Each row is a point on a landscape with many valleys, with its height.
From any point a ball takes the steepest step (drop divided by distance) to one of its 3 nearest points. It stops when none of these is lower. Distance is the straight distance between rows; heights are no part of it.
q_974 (h 5.80): [-31 17 21 12 -10 16 8 -5 12 -3 11 17]
q_603 (h 2.91): [-31 25 -25 1 -17 -20 4 39 14 19 5 -4]
q_954 (h 4.83): [-14 9 -30 -6 -18 -28 1 35 11 10 1 -15]
q_458 (h 5.34): [39 -27 -23 -18 14 -29 -11 1 -2 11 -18 -20]
q_341 (h 2.86): [28 -24 -30 -28 6 -34 -21 11 11 15 -18 -12]
q_350 (h 4.97): [38 -31 -23 -34 21 -34 -27 1 9 16 -29 -4]
q_247 (h 6.95): [42 -27 -23 -39 29 -28 -25 -4 8 17 -35 6]
q_36 (h 5.62): [-42 13 9 6 48 6 -56 -37 2 -26 21 31]
q_85 (h 2.04): [-11 9 7 11 -18 10 19 2 2 -2 5 -1]
q_255 (h 3.66): [-19 20 3 13 -19 -1 15 10 8 4 6 2]
q_967 (h 2.34): [26 -19 -23 -9 -1 -27 -4 13 3 7 -8 -25]
q_449 (h 5.93): [-16 15 13 14 -19 7 20 7 6 1 9 4]
q_619 (h 5.89): [-18 12 25 10 -10 25 10 -7 3 -10 10 18]
q_644 (h 2.71): [-24 20 3 11 -18 -2 15 14 9 6 6 4]
q_213 (h 7.87): [51 -27 -11 -41 42 -22 -17 -12 6 21 -35 14]
q_114 (h 2.48): [8 2 -13 6 -16 -13 13 16 1 4 0 -19]
q_438 (h 3.37): [43 -15 -2 5 0 12 12 -7 -33 -6 -2 -30]
q_263 (h 6.16): [-25 18 22 7 -7 16 10 -7 9 -9 12 21]
q_878 (h 2.53): [29 -17 -13 5 -3 -8 10 5 -14 2 -6 -30]
q_736 (h 4.55): [36 -26 -18 -1 9 -18 1 2 -4 4 -9 -28]
q_805 (h 4.09): [49 -30 -12 -3 13 -10 -4 -5 -16 -1 -10 -30]
q_288 (h 2.98): [-6 6 23 8 -17 28 16 -4 -9 -14 5 8]
q_442 (h 3.69): [-3 8 -5 11 -19 -4 16 13 3 3 4 -10]
q_95 (h 3.40): [-41 15 25 9 14 15 -17 -20 16 -9 14 39]
q_621 (h 4.14): [-30 10 27 1 2 32 -10 -21 5 -19 15 32]
q_52 (h 3.65): [42 -14 7 4 -7 29 18 -6 -38 -9 -2 -22]
q_134 (h 4.15): [-48 16 15 8 39 3 -44 -31 6 -16 16 35]
q_416 (h 2.69): [-38 21 23 11 0 12 -1 -5 17 1 8 31]
q_746 (h 1.99): [-53 24 20 11 21 -1 -18 -17 17 1 11 41]
q_703 (h 2.22): [6 -2 -19 3 -13 -16 9 18 4 8 -3 -21]
q_919 (h 3.74): [44 -24 -9 1 8 -1 5 -10 -23 0 -8 -31]
q_135 (h 2.59): [-37 23 16 12 -7 5 9 5 15 6 5 22]
q_581 (h 2.75): [0 -1 -27 -3 -13 -27 1 26 10 8 0 -21]
q_446 (h 2.47): [-36 23 -10 8 -18 -10 11 25 13 11 5 5]
q_565 (h 3.15): [27 -4 17 0 -13 45 17 -10 -35 -16 3 -8]
q_355 (h 4.27): [48 -27 -18 -8 14 -18 -3 -4 -14 6 -13 -27]
q_696 (h 7.89): [52 -32 -12 -26 36 -23 -15 -10 -5 16 -24 -6]
q_760 (h 2.17): [-48 25 19 10 2 2 -3 0 20 3 7 32]
q_428 (h 5.19): [2 -6 -37 -12 -11 -32 -10 30 8 12 -3 -22]
q_623 (h 2.30): [-23 17 -9 8 -20 -10 11 26 12 7 6 -6]
q_228 (h 5.29): [-42 14 17 6 36 14 -43 -35 7 -23 19 35]
q_543 (h 4.40): [5 2 6 11 -18 4 22 6 -5 -4 5 -13]
q_209 (h 1.70): [19 -11 -19 -2 -7 -20 6 11 -2 5 -5 -28]
q_275 (h 6.73): [0 2 24 0 -16 42 17 -14 -14 -17 7 8]
q_490 (h 5.59): [-38 7 20 5 31 19 -38 -36 5 -25 20 35]
q_868 (h 3.10): [35 -16 -2 6 -7 5 13 -1 -25 0 -3 -26]
q_444 (h 2.11): [-54 29 22 10 13 5 -6 -8 21 5 9 37]
q_48 (h 4.20): [10 -1 23 -4 -17 47 15 -12 -25 -20 6 -3]
q_138 (h 3.33): [31 -29 -26 -34 15 -32 -21 8 9 14 -26 -6]
q_53 (h 2.13): [-14 15 -11 5 -21 -15 12 23 8 6 6 -10]
q_321 (h 2.65): [23 -19 -32 -15 1 -32 -13 16 6 10 -16 -20]
q_524 (h 7.75): [48 -31 -17 -37 35 -28 -20 -6 4 18 -37 2]
q_97 (h 3.47): [5 2 -5 12 -16 -3 18 12 -5 1 2 -17]
q_874 (h 4.06): [14 -2 7 11 -17 22 19 0 -14 -7 4 -13]
q_773 (h 2.56): [-35 27 3 7 -14 -5 13 17 15 9 6 15]
q_549 (h 2.61): [-46 33 -7 7 -12 -12 9 27 14 15 3 12]
q_221 (h 1.88): [-7 9 11 8 -19 15 22 1 -1 -7 6 0]
q_277 (h 4.39): [52 -32 -14 -11 25 -19 -10 -9 -11 8 -17 -21]
q_526 (h 4.82): [-11 6 28 2 -11 38 10 -13 -6 -18 11 15]
q_384 (h 4.12): [-32 12 28 4 13 27 -16 -27 11 -16 17 38]
q_813 (h 2.41): [-50 18 20 10 32 4 -34 -25 15 -5 12 39]
q_342 (h 3.14): [30 -11 -4 10 -7 5 15 2 -22 -2 -3 -23]
q_184 (h 3.30): [24 -9 11 10 -14 25 22 -5 -24 -9 2 -14]
q_815 (h 2.16): [14 -12 -32 -5 -9 -26 0 19 4 9 -3 -25]
q_719 (h 4.28): [-17 6 31 1 -5 37 1 -20 -2 -19 12 22]
q_361 (h 1.57): [20 -3 17 7 -16 38 20 -5 -28 -14 4 -10]

For each start below, name the point where the ball stops.
q_719 -> q_746
q_263 -> q_746
q_549 -> q_53
q_135 -> q_746
q_384 -> q_746
q_255 -> q_53
q_449 -> q_221

Call two points neighbours if one is among the 3 nearest of the other. Go from one point of each pair to the other, from neighbour to neighbour, staying as low as possible. Name the highest point that can't be avoided.
q_361 / q_221 -> q_442
q_221 / q_53 -> q_255
q_209 / q_361 -> q_52
